Points on a hilly landscape, in no order, each with its height.
A ball rolls from a point to the lowest of its 3 nearest points, and stops where none of them is lower. Distance is the straight distance between rows; heights are no part of it.
zabep (h 141): [-13 -8 -8 -4 -10 9 -33 -12 22 18 -10 21 -2 3 4 3 -14 6 16 5 17 11 12 14 -2 -1 -15 -5 0 11 -5 2 12 -1 -10 -13 -8 13 -24 -18 9 20 21]
dese (h 391): [10 -44 -2 0 -8 -4 9 44 23 26 30 33 15 -11 3 43 2 -11 0 -32 13 25 21 3 -19 -46 -27 -4 -16 16 -41 3 -1 37 -20 -7 4 -2 -28 -10 17 12 -24]
visad (h 197): [-2 1 -20 -8 -8 0 1 -19 -20 -2 4 -16 -21 5 -1 -24 -19 -4 13 20 -7 -13 19 -1 15 29 24 -22 24 12 34 -8 -4 -34 -10 -4 -10 -21 -16 21 8 10 6]
pifa (h 523): [49 -11 -9 11 -7 -3 8 66 23 24 1 17 -24 -34 -4 32 18 25 -25 -60 -22 13 14 34 -26 -20 -30 -12 -52 28 2 -26 0 34 -3 11 -7 23 -8 -12 1 13 -8]
dizul (h 611): [46 -38 -2 8 -15 -18 -8 54 9 49 -1 27 -16 -16 -7 50 8 27 -14 -79 -7 23 25 37 -15 -33 -40 -10 -35 21 -32 -20 1 46 -6 0 -3 18 -9 -7 7 26 -9]
Defak (h 759): [25 -27 3 -2 -9 -1 -7 43 22 59 1 40 -10 -21 -13 48 4 0 -16 -51 6 45 33 22 -4 -45 -51 7 -27 20 -47 3 0 60 -20 8 -3 26 -26 -13 12 25 -29]
ril (h 751): [2 20 3 -10 14 5 -7 6 15 5 -16 -11 -32 0 13 -1 22 24 -1 -5 -14 -18 -14 8 -5 10 0 -16 -18 16 35 -6 5 -22 36 17 -6 -1 9 -6 -2 5 21]
sorul (h 831): [27 0 36 9 -11 7 46 65 -7 -10 -49 27 -26 16 2 24 30 59 -48 -36 -17 33 -3 50 -2 -27 -39 -23 -29 1 -7 -78 29 45 25 30 8 48 24 -19 -14 24 1]
lum (h 301): [8 -21 0 4 8 4 -9 37 30 30 38 32 23 -34 -7 24 21 -18 12 -30 10 37 0 -23 -28 -46 -31 16 -30 10 -21 28 -26 28 -24 7 12 -1 -18 -10 17 -19 -39]
git (h 565): [-5 28 7 -29 16 12 26 0 11 -10 -12 9 -38 22 9 -3 27 18 -21 26 -8 -17 -16 14 8 4 1 5 -5 3 16 2 14 -5 50 19 -6 12 7 -15 -13 21 25]
fula (h 635): [26 -6 -12 12 -17 15 -28 26 33 -3 -25 29 -10 -8 0 14 10 14 -6 -16 -3 6 -20 23 -23 -17 -16 10 -31 13 -10 -16 12 25 -8 2 -9 24 -5 -16 -11 13 28]
Nima (h 463): [-12 -29 -7 24 -16 -1 -26 -15 22 39 35 17 47 -16 -10 0 5 -1 50 17 6 39 10 -49 -35 -44 -2 12 5 29 11 50 -38 15 -39 -5 11 8 -13 -6 25 -30 -25]
bovu (h 515): [0 41 19 -6 6 -13 -3 -19 -35 -33 -19 -46 -5 18 -1 -15 8 -2 -5 22 0 -48 -25 -15 34 48 31 -5 16 -33 8 -8 10 -27 22 9 4 -15 38 38 -18 -11 29]
gapa (h 148): [-18 -9 -22 -25 5 -6 -6 -32 7 3 30 2 5 6 -6 -22 -14 -22 17 11 37 9 19 -11 2 23 -8 10 11 -16 10 26 -18 -27 -11 -26 -1 -27 -16 -13 19 3 1]
tela (h 154): [-23 -6 -15 -26 2 4 -15 -30 22 13 25 5 8 -5 -4 -20 -13 -19 18 10 30 15 21 -9 5 20 -15 11 3 -10 10 26 -17 -24 -19 -22 -2 -21 -20 -15 16 2 -7]
Lada (h 392): [-22 -25 1 1 -2 10 -18 -11 30 24 5 2 20 -35 13 -16 -18 -1 16 -8 1 11 20 -28 -18 -21 -1 -6 -4 -17 0 20 -19 -3 -3 -25 8 -31 -19 -23 12 -31 -20]
Mupo (h 531): [-19 10 -31 11 5 -1 -9 -44 -17 -30 28 -38 19 3 0 -51 -45 -47 12 21 -1 -43 2 -33 -4 40 35 -5 24 -38 3 23 -13 -42 -26 -29 0 -46 -15 16 2 -26 -15]
galer (h 621): [25 -8 -2 4 -20 5 -6 38 35 -12 -24 23 -14 6 10 23 11 18 -15 -20 -6 -3 -28 24 -27 -23 -18 5 -40 -8 -14 -28 12 35 11 13 -3 20 7 -20 -7 22 28]
zoz (h 158): [-23 -2 -12 -22 -8 4 -16 -22 22 17 11 12 0 2 1 -12 -22 -12 15 13 28 11 22 2 5 15 -10 1 6 -4 0 18 -5 -13 -15 -22 -4 -11 -25 -16 15 11 5]
fesom (h 535): [-41 -1 -36 25 -5 -8 -24 -76 -18 -20 63 -44 49 21 -19 -24 -36 -44 50 44 15 -2 5 -39 -9 20 35 27 52 -4 28 63 -26 -31 -60 -14 7 -12 -8 22 29 -41 -47]
keti (h 401): [-3 -46 -5 25 -4 -5 -12 -4 29 23 25 20 39 -13 2 1 8 -2 27 -9 12 16 2 -43 -34 -34 -7 6 -1 4 -13 35 -19 8 -9 -31 12 -12 -17 -17 13 -29 -14]
voz (h 555): [6 25 28 -19 -3 -1 36 -5 -25 -20 -23 -17 -18 29 3 -5 13 21 -19 30 6 -36 -22 2 28 23 12 0 21 -44 8 -9 2 -19 38 10 12 -17 24 17 -17 12 31]
poba (h 666): [20 1 13 -8 -18 8 13 45 22 -10 -33 12 -13 12 20 29 11 24 -18 -19 -7 -9 -24 24 -23 -25 -23 -8 -42 -16 -14 -44 14 30 24 26 9 19 11 -24 -2 29 20]
suza (h 232): [-34 49 37 -19 32 -24 38 -33 -59 -57 -8 -16 3 36 16 -13 -7 -9 -17 49 -5 -55 -12 31 54 56 33 20 31 -9 -20 8 30 -8 29 -37 -15 0 50 33 -48 9 35]
mezo (h 194): [-7 -20 -18 -15 -6 -13 -1 -19 -14 3 16 -10 -11 15 0 -14 -25 -4 17 13 9 -12 25 2 9 23 14 -21 24 2 17 0 -4 -35 -3 -16 -8 -26 -19 2 15 22 12]
Diso (h 180): [-29 45 39 -13 31 -19 34 -33 -67 -58 -14 -12 2 35 13 -3 -7 8 -19 48 -10 -59 -6 39 59 60 24 15 28 -2 -21 -9 33 -6 25 -41 -16 -3 49 42 -49 5 34]
Fugor (h 845): [-7 26 21 -16 27 13 18 21 -6 -22 -42 23 -27 18 16 23 38 33 -38 11 -8 16 -11 31 14 -12 -18 -5 -22 28 -16 -53 43 28 45 33 -15 42 20 -28 -17 23 5]
ripab (h 187): [-14 -15 -10 -11 -10 -3 -25 -23 12 14 -5 11 -4 9 0 -1 -16 5 21 5 21 6 17 12 3 12 -4 -6 12 16 -4 -1 8 -14 3 -17 -7 3 -20 -12 12 26 18]
sinul (h 613): [-9 33 9 -25 22 11 12 17 17 -5 -24 -4 -27 10 23 9 28 19 -20 7 -8 -13 -16 12 -2 -1 -11 -8 -25 12 14 -19 20 3 46 27 -9 19 9 -21 -4 15 12]
bulel (h 162): [16 22 -2 -16 -4 5 13 -13 -13 -18 -11 0 -31 27 -9 -22 21 5 -15 30 1 -24 -32 5 17 19 14 22 6 -18 21 10 -3 -18 32 8 -5 -7 14 14 -14 13 37]
vob (h 386): [-12 -32 0 16 -3 -5 -24 -21 20 29 13 -3 27 -32 1 -21 -18 1 28 -12 1 19 12 -38 -18 -16 4 2 13 -16 8 29 -30 -9 -4 -23 5 -26 -12 -24 17 -37 -18]
vis (h 605): [23 -34 -4 -4 -9 -6 2 39 18 46 16 39 2 -13 -7 47 5 -9 -8 -45 15 44 31 20 -10 -43 -42 5 -24 20 -47 4 2 47 -23 5 -1 18 -25 -11 12 24 -27]
temok (h 522): [-8 17 36 -16 18 15 48 -2 -23 -17 -29 11 -30 34 9 12 12 51 -20 28 -11 -22 -18 36 32 4 1 -5 27 -17 1 -22 18 -8 45 7 5 6 16 3 -21 19 19]
Dib (h 317): [-19 -14 -41 6 7 -14 -7 -47 -16 -22 46 -23 25 15 -18 -30 -18 -36 28 9 31 -5 0 -34 -3 32 9 26 25 -14 16 44 -28 -39 -33 -31 2 -24 -7 3 19 -18 -14]
Loroz (h 409): [-23 -13 -19 5 1 -11 -30 -49 -19 4 44 -30 25 -29 -19 -23 -26 -26 41 0 12 27 13 -37 2 10 16 23 27 -6 34 30 -40 -31 -35 -6 0 -23 0 -7 31 -31 -36]
tof (h 379): [-23 -25 0 5 -8 15 -7 8 37 18 2 10 20 -34 20 -4 -19 -5 13 -3 -6 8 26 -15 -22 -21 -2 -13 -7 -9 -6 8 -7 9 -10 -21 3 -24 -27 -22 11 -24 -20]
Roke (h 437): [40 -8 -16 13 -13 10 3 53 32 5 -10 25 -22 -25 0 25 18 12 -20 -37 -20 14 -5 34 -25 -21 -22 0 -43 24 8 -22 8 36 -12 9 -9 22 -13 -3 -7 7 2]
duban (h 193): [-18 1 -5 0 -11 26 -21 4 35 14 -6 19 6 -23 16 1 -15 -1 13 7 2 16 21 7 -6 -10 -10 -4 -8 13 -1 -2 8 14 -21 -14 -9 0 -32 -14 4 0 -6]
zunuf (h 368): [-16 -8 -29 -6 12 -10 -8 -43 -1 -9 45 -14 16 -1 -16 -32 -12 -30 28 -1 35 8 6 -30 0 27 -3 26 16 -13 20 39 -32 -37 -27 -27 1 -24 -8 -6 24 -20 -14]
bugus (h 229): [15 22 -19 -7 -2 10 0 -16 -9 -11 -7 -5 -34 12 -15 -30 13 8 0 24 -6 -18 -19 7 15 32 20 8 11 5 39 10 -1 -25 7 9 -6 -2 3 22 -14 3 28]
pode (h 241): [-10 16 -26 -6 -9 7 6 -26 -18 -20 10 -24 -5 9 -1 -42 -33 -30 5 34 -3 -24 20 -13 16 32 35 -12 25 -12 21 1 -9 -30 -29 -8 -4 -37 -18 25 3 -1 -2]
lezuz (h 243): [-41 48 50 -8 26 -26 43 -32 -53 -54 -14 -27 7 31 19 -16 -26 -7 -12 46 -14 -62 -17 45 53 62 44 7 44 -16 -11 8 35 -17 29 -49 3 1 48 42 -51 1 29]
mebe (h 189): [-10 -15 -29 -10 -7 -12 9 -24 -16 -8 20 -21 -4 15 4 -25 -32 -21 10 18 9 -20 25 -12 6 24 20 -15 28 -12 15 6 -6 -36 -14 -20 -4 -38 -20 11 17 8 5]
Foten (h 209): [9 25 -23 -3 -11 13 -6 -20 -21 -10 -6 -10 -29 7 -12 -32 -1 -4 6 26 -10 -14 -2 3 18 35 22 1 18 6 39 2 -3 -27 -16 5 -9 -6 -9 28 -8 1 21]
ket (h 443): [-27 -13 -25 8 -3 -10 -29 -63 -29 -13 55 -41 36 -10 -22 -26 -32 -42 50 15 13 17 12 -39 0 9 29 23 39 -2 34 42 -38 -32 -42 -1 1 -20 -3 2 30 -31 -45]
lig (h 384): [-20 -25 -7 4 -2 -12 -28 -45 -4 21 28 -25 27 -38 -15 -25 -27 -18 34 -9 9 32 16 -36 -2 1 17 20 22 -12 27 27 -38 -22 -22 -10 8 -25 -3 -17 19 -34 -31]
sazu (h 481): [-34 -9 -30 6 -9 -10 -23 -61 -23 -21 64 -47 42 -4 -22 -21 -34 -49 54 35 6 11 19 -43 -4 7 37 22 44 2 34 44 -38 -30 -50 0 4 -24 -5 12 28 -36 -57]
Posof (h 579): [4 -15 -10 -2 -6 2 -41 -8 16 12 -24 14 -11 9 3 11 -4 20 17 -11 5 -2 -9 20 -12 -1 -6 -10 -6 15 -5 -13 15 -4 10 -5 -3 9 -8 -19 5 20 32]
zan (h 706): [-3 13 6 -8 14 5 -11 19 21 2 -24 -13 -23 0 22 9 18 25 1 -11 -15 -18 -17 10 -9 2 -4 -17 -27 7 13 -23 11 -15 39 21 -2 5 12 -16 0 8 17]
sevi (h 395): [4 17 -12 -5 9 10 -6 -4 -2 3 -8 -9 -38 3 -3 -18 19 19 3 7 -14 -11 -7 10 8 23 12 -6 1 15 43 -1 0 -31 27 10 -8 -3 2 11 -4 4 18]
vibo (h 723): [4 15 26 -2 -3 17 32 52 2 -16 -48 10 -17 7 19 29 24 35 -35 -15 -5 20 -5 30 0 -18 -20 -22 -29 6 -8 -72 34 33 27 40 -1 41 19 -21 -9 23 0]
negen (h 606): [40 -4 -7 0 -18 9 16 49 32 -5 -18 30 -22 -4 3 18 17 13 -33 -25 -10 4 -18 29 -32 -26 -23 12 -49 3 -9 -23 6 43 8 20 -3 27 5 -20 -10 28 21]
fivep (h 563): [35 -41 -6 9 -13 -15 -3 51 7 38 8 32 -9 -14 -3 50 2 13 -3 -63 -1 27 26 31 -10 -35 -34 -15 -25 22 -33 -21 7 42 -15 2 -3 16 -19 -6 10 25 -17]
Muf (h 788): [25 -1 35 3 -13 11 45 66 -7 -5 -44 20 -21 16 9 31 22 51 -40 -23 -12 22 -10 39 -7 -27 -29 -21 -29 -5 -11 -77 25 45 21 33 8 46 19 -19 -11 27 2]
fata (h 589): [-27 31 -21 1 5 11 -17 -45 -9 -24 24 -45 17 5 0 -55 -48 -52 13 34 -6 -42 3 -21 6 51 35 -4 22 -31 1 29 -10 -40 -37 -19 2 -32 -15 22 -4 -24 -11]
fuv (h 534): [-4 41 39 -19 9 12 41 -3 -34 -27 -31 -20 -12 15 6 -2 16 26 -30 32 3 -34 -10 11 48 28 13 -9 29 -34 10 -27 15 -24 35 13 6 -12 21 24 -25 6 19]
mopa (h 681): [24 -42 -1 19 -5 -8 -24 38 13 58 24 11 20 -54 -15 24 2 -26 14 -50 -11 48 4 -37 -31 -63 -15 -5 -16 10 -27 22 -31 23 -22 37 23 3 -11 -10 23 -23 -49]
bitav (h 700): [17 -41 -1 21 -9 -9 -37 24 13 56 34 12 38 -51 -21 22 -3 -25 26 -35 -12 43 6 -43 -33 -70 -4 -10 -8 22 -15 16 -39 15 -29 35 22 1 -15 -8 28 -23 -46]
veven (h 646): [48 2 -2 -6 -17 4 24 60 33 2 -13 34 -28 -5 2 19 20 7 -38 -29 -13 10 -3 30 -28 -27 -32 5 -58 11 -6 -23 3 51 14 22 -10 33 -3 -20 -9 33 13]
semor (h 110): [-26 66 24 -4 26 -20 -8 -30 -32 -39 3 -50 1 18 -2 -31 6 -28 4 30 -20 -55 -25 -9 34 64 57 2 13 2 22 26 17 -32 25 -7 -7 -7 42 50 -36 -20 17]
tofel (h 585): [-2 43 29 -13 10 -2 24 -11 -31 -29 -20 -38 -3 13 6 -6 12 8 -21 25 4 -44 -19 -8 41 39 24 1 19 -40 8 -12 8 -25 32 11 6 -23 32 32 -20 -1 23]
Bap (h 373): [-8 -37 0 12 -11 10 3 24 31 13 7 16 20 -24 20 13 -11 0 6 -10 -5 8 24 -10 -27 -31 0 -15 -9 6 -20 -5 -3 21 -16 -23 5 -23 -29 -15 11 -12 -20]
Pofo (h 347): [3 -39 -3 1 2 -4 1 32 33 19 37 35 27 -13 1 29 13 -18 1 -23 20 27 12 -18 -30 -42 -26 9 -23 9 -33 21 -16 28 -19 -13 10 -10 -20 -8 20 -5 -24]
vulon (h 203): [8 14 -17 -4 -4 7 -4 -18 -17 -2 -3 -12 -31 4 -6 -30 1 6 9 16 -14 -10 1 6 14 30 24 -4 13 15 44 -1 -4 -32 -5 4 -11 -10 -10 18 0 1 15]
Sibam (h 279): [15 -30 -12 21 -10 11 5 43 23 12 0 23 0 -29 13 27 -2 10 1 -31 -18 14 19 21 -18 -28 -9 -20 -20 29 -8 -25 8 28 -29 -3 -9 3 -25 -4 6 4 -15]
degav (h 408): [-20 -11 -6 -5 8 4 -30 -33 9 21 26 -12 16 -36 -9 -30 -23 -13 28 -9 11 24 19 -29 0 11 0 16 8 -19 23 30 -36 -24 -13 -17 3 -25 -11 -21 16 -28 -22]
Sipos (h 219): [3 -5 -10 -7 -2 -1 -13 -8 -10 9 -3 -8 -25 7 1 -11 -7 17 18 -1 -13 -8 7 7 7 22 12 -24 12 16 28 -9 3 -34 8 -5 -9 -17 -9 10 8 13 14]
rus (h 542): [38 -6 -12 11 -21 12 -1 41 35 -5 -21 30 -18 -12 2 18 19 14 -21 -27 -12 8 -16 30 -27 -25 -19 11 -46 14 -2 -19 10 39 1 13 -8 27 0 -11 -11 18 21]
Kude (h 524): [-3 20 36 -6 32 15 43 -1 -25 -19 -46 14 -33 23 3 13 20 64 -37 15 -21 -13 -15 51 36 7 -8 -13 26 -8 -1 -34 37 -21 43 -2 3 15 24 4 -27 7 12]
Kaziz (h 169): [-11 -16 -34 -15 5 -16 5 -31 -5 -7 35 -11 10 18 -3 -28 -21 -33 13 11 31 -12 13 -20 -1 27 7 2 19 -16 4 24 -20 -37 -18 -32 2 -37 -13 1 22 2 2]
Rovem (h 604): [-12 -35 -5 27 -17 -16 -19 -28 25 42 23 6 45 -5 -17 -3 -13 -3 46 12 16 39 10 -50 -34 -36 7 7 21 14 11 55 -34 8 -30 -18 13 6 -11 -11 23 -32 -15]
ropur (h 698): [37 -11 19 -10 -27 2 41 61 10 -1 -25 35 -26 14 5 28 16 29 -39 -23 -16 15 -7 39 -23 -38 -28 3 -46 3 -19 -43 6 58 28 30 -2 39 11 -25 -11 49 17]
tak (h 300): [-12 -42 0 23 -7 -15 -24 -42 11 30 15 -16 32 -30 -9 -17 -24 -3 34 -10 9 29 17 -47 -16 -15 14 2 22 -13 13 31 -29 -15 -7 -21 8 -22 -7 -23 18 -36 -18]
zul (h 233): [17 23 -17 -5 -11 6 -1 -22 -17 -14 -14 -7 -24 22 -21 -29 7 -2 -4 27 2 -17 -28 3 17 27 17 16 12 -10 26 11 -4 -20 1 9 -5 -4 4 26 -16 6 34]
Demu (h 380): [-11 -40 -2 13 -8 -1 -9 1 32 23 13 13 31 -25 16 -2 -7 1 12 -10 1 10 14 -32 -29 -30 -3 -6 -2 -12 -13 22 -19 4 -6 -30 10 -26 -21 -24 13 -26 -18]
sumek (h 415): [-5 50 34 -10 29 17 33 -19 -45 -36 -36 0 -9 -1 -10 -4 24 24 -50 37 5 -21 -2 35 63 38 -3 2 30 -8 7 -32 36 -19 30 5 -8 5 25 17 -41 4 21]
rupak (h 239): [-30 65 36 -20 30 -25 24 -33 -35 -54 4 -30 3 29 7 -27 4 -33 -13 48 -10 -54 -24 6 45 58 44 24 18 -6 1 34 18 -15 36 -27 -9 2 43 41 -39 -7 27]
fav (h 564): [20 -27 5 1 4 3 -10 46 30 57 23 15 13 -52 -9 25 5 -24 -6 -52 -6 52 15 -23 -23 -56 -31 6 -31 0 -31 20 -28 34 -25 28 20 2 -15 -11 21 -19 -52]
zaki (h 854): [34 16 32 9 6 8 30 52 -4 -18 -56 31 -32 5 -11 22 49 47 -64 -29 -13 35 -6 55 3 -24 -45 -10 -32 10 -4 -77 47 38 37 27 -9 57 34 -25 -14 10 -1]
fabad (h 382): [-20 48 21 4 23 -21 -18 -34 -38 -34 0 -53 6 19 -3 -27 -6 -22 15 19 -14 -55 -22 -15 33 60 55 -12 22 -4 12 7 11 -36 16 -3 -3 -7 38 51 -30 -13 22]
leg (h 556): [-15 20 21 -26 27 10 32 -1 -10 -17 -24 22 -33 33 16 14 24 34 -23 31 -15 -5 -13 27 15 -10 -7 4 4 17 -9 -18 26 11 54 14 -12 24 12 -22 -17 31 16]
Zop (h 376): [11 18 8 -26 1 2 23 -10 -8 -13 -19 2 -33 29 -4 -13 24 17 -15 33 -1 -25 -24 12 17 13 7 13 10 -19 14 12 0 -13 46 9 -1 -3 11 4 -18 15 38]
gibar (h 710): [16 7 30 -5 -16 10 32 59 8 -13 -39 10 -11 10 21 31 14 35 -27 -19 -9 8 -13 26 -15 -25 -24 -16 -32 -12 -12 -63 22 42 18 36 3 35 14 -23 -3 34 11]
tesa (h 159): [-14 -39 -6 19 -18 -26 -27 -59 5 30 25 -28 43 -20 -25 -19 -37 -20 41 7 20 37 22 -51 -14 -17 28 5 39 -7 21 33 -37 -16 -19 -7 11 -13 -6 -18 27 -27 -22]
Mimun (h 701): [31 -48 -1 24 -9 -15 -28 26 13 65 25 10 33 -43 -22 30 -4 -20 20 -44 -8 48 1 -41 -37 -80 -6 -11 -7 18 -26 23 -34 23 -26 39 27 9 -17 -5 26 -11 -42]
durap (h 350): [0 -11 -4 -6 1 -6 -28 -10 -2 15 -6 -5 -25 6 4 -2 -5 19 20 -10 -6 -11 1 12 -3 13 6 -20 7 17 20 -11 3 -31 17 -3 -3 -10 -10 -1 6 15 21]
valu (h 690): [10 2 13 -2 -9 6 -8 31 25 0 -31 -1 -15 5 24 26 10 27 -6 -20 -3 -9 -27 16 -21 -15 -17 -11 -33 -12 -10 -37 16 12 28 19 5 9 13 -21 2 17 27]
Dob (h 789): [-19 40 -15 1 -11 -2 -29 -46 -23 -22 -4 -28 11 36 -16 -31 -37 -45 18 47 17 -36 -10 -11 22 54 35 -3 27 -9 -7 21 9 -28 -33 -6 -5 -3 -5 39 -13 10 23]
rit (h 316): [20 -6 -14 21 -11 20 -10 36 27 1 -14 27 -10 -29 4 18 6 12 -4 -30 -18 16 1 26 -21 -21 -12 -4 -27 29 4 -21 12 30 -28 1 -13 18 -19 -2 -7 2 -5]
dig (h 365): [-4 -46 -6 18 -6 -3 0 15 31 17 23 26 35 -10 12 12 2 -5 10 -17 6 15 12 -28 -36 -39 -12 0 -9 -2 -24 23 -12 16 -12 -27 11 -21 -24 -14 16 -19 -17]
kupiv (h 378): [-23 -9 -39 37 0 -13 -18 -72 -26 -30 40 -42 41 22 -12 -38 -42 -43 30 19 17 -25 -7 -41 -13 32 30 14 47 -14 8 57 -17 -39 -36 -39 5 -18 -10 13 15 -37 -22]
Tese (h 381): [-18 62 36 -23 27 -1 25 -23 -52 -47 -15 -13 -1 12 4 -8 21 -7 -36 51 8 -36 -5 18 65 50 12 18 19 -4 -8 -12 31 -4 29 -4 -15 -4 36 30 -42 8 22]
refu (h 760): [-11 33 -3 4 -3 -21 -31 -41 -37 -28 -8 -38 4 38 -12 -22 -18 -25 20 27 5 -45 -22 -17 23 49 47 -8 30 -13 -6 4 16 -32 -1 -6 -4 -5 21 45 -20 -1 39]
dol (h 474): [26 -44 -3 6 -13 -13 5 46 10 28 13 28 1 -10 3 49 -2 7 -3 -49 3 23 31 18 -16 -42 -25 -15 -14 22 -34 -18 7 34 -17 -4 1 4 -27 -4 13 20 -16]
Musi (h 321): [-22 67 29 -22 26 -15 25 -24 -34 -47 -5 -31 2 17 9 -13 11 -28 -21 44 0 -48 -12 -1 52 59 32 13 9 -5 2 14 22 -12 29 -5 -14 -3 41 37 -34 -8 21]
bado (h 726): [12 -11 -10 5 -13 9 -39 2 21 6 -26 18 -8 7 8 16 0 17 12 -14 1 1 -16 16 -17 -11 -9 -4 -17 14 -10 -13 16 8 3 -1 -2 17 -7 -14 -3 17 31]
dagum (h 220): [-12 -13 -42 9 5 -14 1 -46 -14 -22 42 -22 23 17 -10 -34 -25 -37 17 7 25 -17 4 -32 -3 37 13 13 28 -25 5 35 -23 -39 -27 -35 2 -39 -11 5 20 -17 -11]
suzo (h 440): [-17 1 -34 9 0 1 5 -38 -16 -26 24 -36 13 6 3 -44 -43 -42 9 25 0 -38 10 -25 1 36 35 -4 23 -28 4 18 -15 -38 -25 -20 3 -44 -18 17 8 -19 -10]
zib (h 617): [-7 40 13 1 9 -22 -22 -28 -40 -30 -8 -49 3 23 -3 -22 -3 -16 9 19 -3 -52 -28 -17 27 48 43 -10 20 -19 6 -3 11 -36 14 3 0 -12 38 47 -20 -9 32]
Rusub (h 840): [7 20 22 -7 18 17 20 33 -5 -28 -48 24 -24 14 10 25 42 32 -53 -5 -8 29 -8 37 7 -16 -28 -6 -23 21 -16 -69 46 30 39 31 -18 49 24 -25 -18 15 3]
kefuv (h 390): [0 30 -14 3 -15 2 -18 -37 -31 -24 -9 -17 -10 28 -20 -31 -13 -24 6 37 9 -23 -19 -9 27 41 32 9 22 -9 10 11 6 -19 -20 4 -5 1 4 38 -16 2 36]
neno (h 790): [17 14 28 2 4 15 30 52 -6 -17 -58 21 -18 8 4 23 40 45 -51 -21 -9 32 -5 42 5 -20 -29 -21 -23 9 -4 -81 40 41 29 33 -4 50 28 -22 -16 16 -4]
sikuf (h 768): [15 -18 5 -8 -1 4 6 46 35 58 19 24 5 -40 -3 32 7 -23 -11 -42 2 53 29 -3 -10 -47 -44 10 -35 8 -40 17 -17 46 -23 19 9 8 -25 -6 20 -4 -48]
puve (h 168): [-26 2 -4 -18 -3 18 -14 -14 34 20 6 10 10 -20 10 -18 -18 -10 18 12 13 17 28 -6 -3 8 -13 2 -4 -5 4 15 -5 -8 -16 -16 -3 -13 -28 -21 11 -8 -9]
luv (h 331): [-6 -27 -4 18 -10 1 -31 6 15 38 44 21 42 -32 -13 11 12 -8 43 4 -3 35 3 -45 -37 -50 -9 10 -5 31 4 38 -37 17 -40 7 11 6 -14 -4 21 -32 -34]
nuno (h 389): [-22 -7 -40 20 2 -9 -16 -60 -23 -24 53 -28 32 13 -22 -28 -23 -38 40 15 22 -2 -5 -38 -2 25 14 32 36 -4 23 53 -30 -33 -47 -19 3 -17 -7 11 25 -34 -31]
Dis (h 764): [23 -39 3 8 -1 -1 9 51 31 81 3 15 6 -42 -3 27 5 -10 -20 -56 -11 48 30 -18 -21 -67 -43 -7 -35 -9 -47 21 -23 53 -9 28 21 1 -13 -10 27 -11 -58]
Bigud (h 705): [-5 21 23 -10 7 15 14 39 20 -12 -38 -4 -12 6 28 25 17 26 -18 -10 -9 -10 -13 15 -12 -12 -16 -20 -33 -1 -2 -49 25 11 35 31 2 24 14 -25 -3 18 10]
vabe (h 560): [0 8 27 -13 35 6 22 8 -26 -24 -34 31 -41 42 17 26 31 59 -26 12 -28 -8 -21 53 16 -6 -15 0 3 10 -23 -39 37 9 50 6 -13 26 34 -16 -18 15 14]
kavef (h 708): [1 17 26 -7 2 15 22 52 13 -11 -43 -1 -13 10 28 32 21 32 -29 -7 -3 2 -12 17 -9 -16 -21 -18 -31 2 -7 -64 30 26 29 38 6 33 18 -21 -6 25 6]
pudod (h 228): [1 -14 -12 16 -15 28 -13 21 29 7 -14 24 1 -26 14 14 -8 6 4 -10 -13 15 15 14 -13 -22 -10 -11 -16 26 -5 -15 12 22 -29 -9 -6 4 -29 -9 0 -5 -7]
melo (h 335): [-16 -12 -40 26 3 -11 -10 -62 -22 -32 40 -33 29 21 -8 -36 -32 -42 19 13 16 -29 -3 -41 -10 35 25 14 38 -20 6 43 -22 -39 -32 -38 8 -28 -11 12 15 -28 -15]
Gebuv (h 366): [31 -25 -15 21 -8 5 4 52 17 16 1 22 -8 -29 7 30 10 20 -10 -49 -20 19 12 27 -21 -24 -17 -15 -28 30 -1 -30 11 32 -19 5 -13 15 -17 -1 -3 7 -8]
zopu (h 332): [-20 66 31 -22 26 -5 28 -26 -41 -49 -11 -25 3 14 6 -13 16 -18 -32 47 4 -42 -9 1 58 54 22 16 14 -6 -3 5 25 -9 28 -6 -16 -1 42 33 -38 2 22]
bez (h 472): [-8 29 38 -8 22 20 49 -4 -33 -16 -38 3 -26 18 3 8 14 49 -36 22 -11 -19 -12 38 48 18 -3 -11 37 -17 6 -33 27 -22 42 7 9 7 18 13 -27 6 14]
Bana (h 245): [3 -29 -6 13 1 3 -18 25 25 27 42 30 40 -34 -11 18 22 -17 29 -18 5 31 -4 -37 -34 -46 -24 18 -20 20 -12 35 -30 21 -31 4 12 2 -15 -6 18 -24 -33]
kufam (h 320): [14 21 1 -5 -8 -6 -3 -25 -31 -26 -17 -19 -17 32 -15 -21 9 -1 -7 22 8 -37 -34 -5 25 34 24 14 19 -32 7 3 1 -22 20 5 4 -13 28 32 -17 5 43]
dube (h 728): [42 -58 -16 30 -16 -21 -9 29 22 92 -1 17 17 -19 -20 22 2 -10 2 -51 -5 58 -3 -41 -38 -87 -31 -8 -17 15 -44 44 -38 41 -27 32 30 23 -9 -2 36 -9 -39]

Where does a ball stop that starts at each point below?
fata | gapa
Mupo | gapa
sazu | gapa
bugus | gapa

Call two points neighbours if one is among the 3 nearest of the other. Go from one point of each pair to the other, from neighbour to neighbour, staying as low as possible. Name the highest point that can't be avoided.
dig and Diso | voz
zabep and tesa | ket
bulel and zabep | bugus
Bana and tesa | vob
zabep and gapa | ripab
semor and Diso | rupak
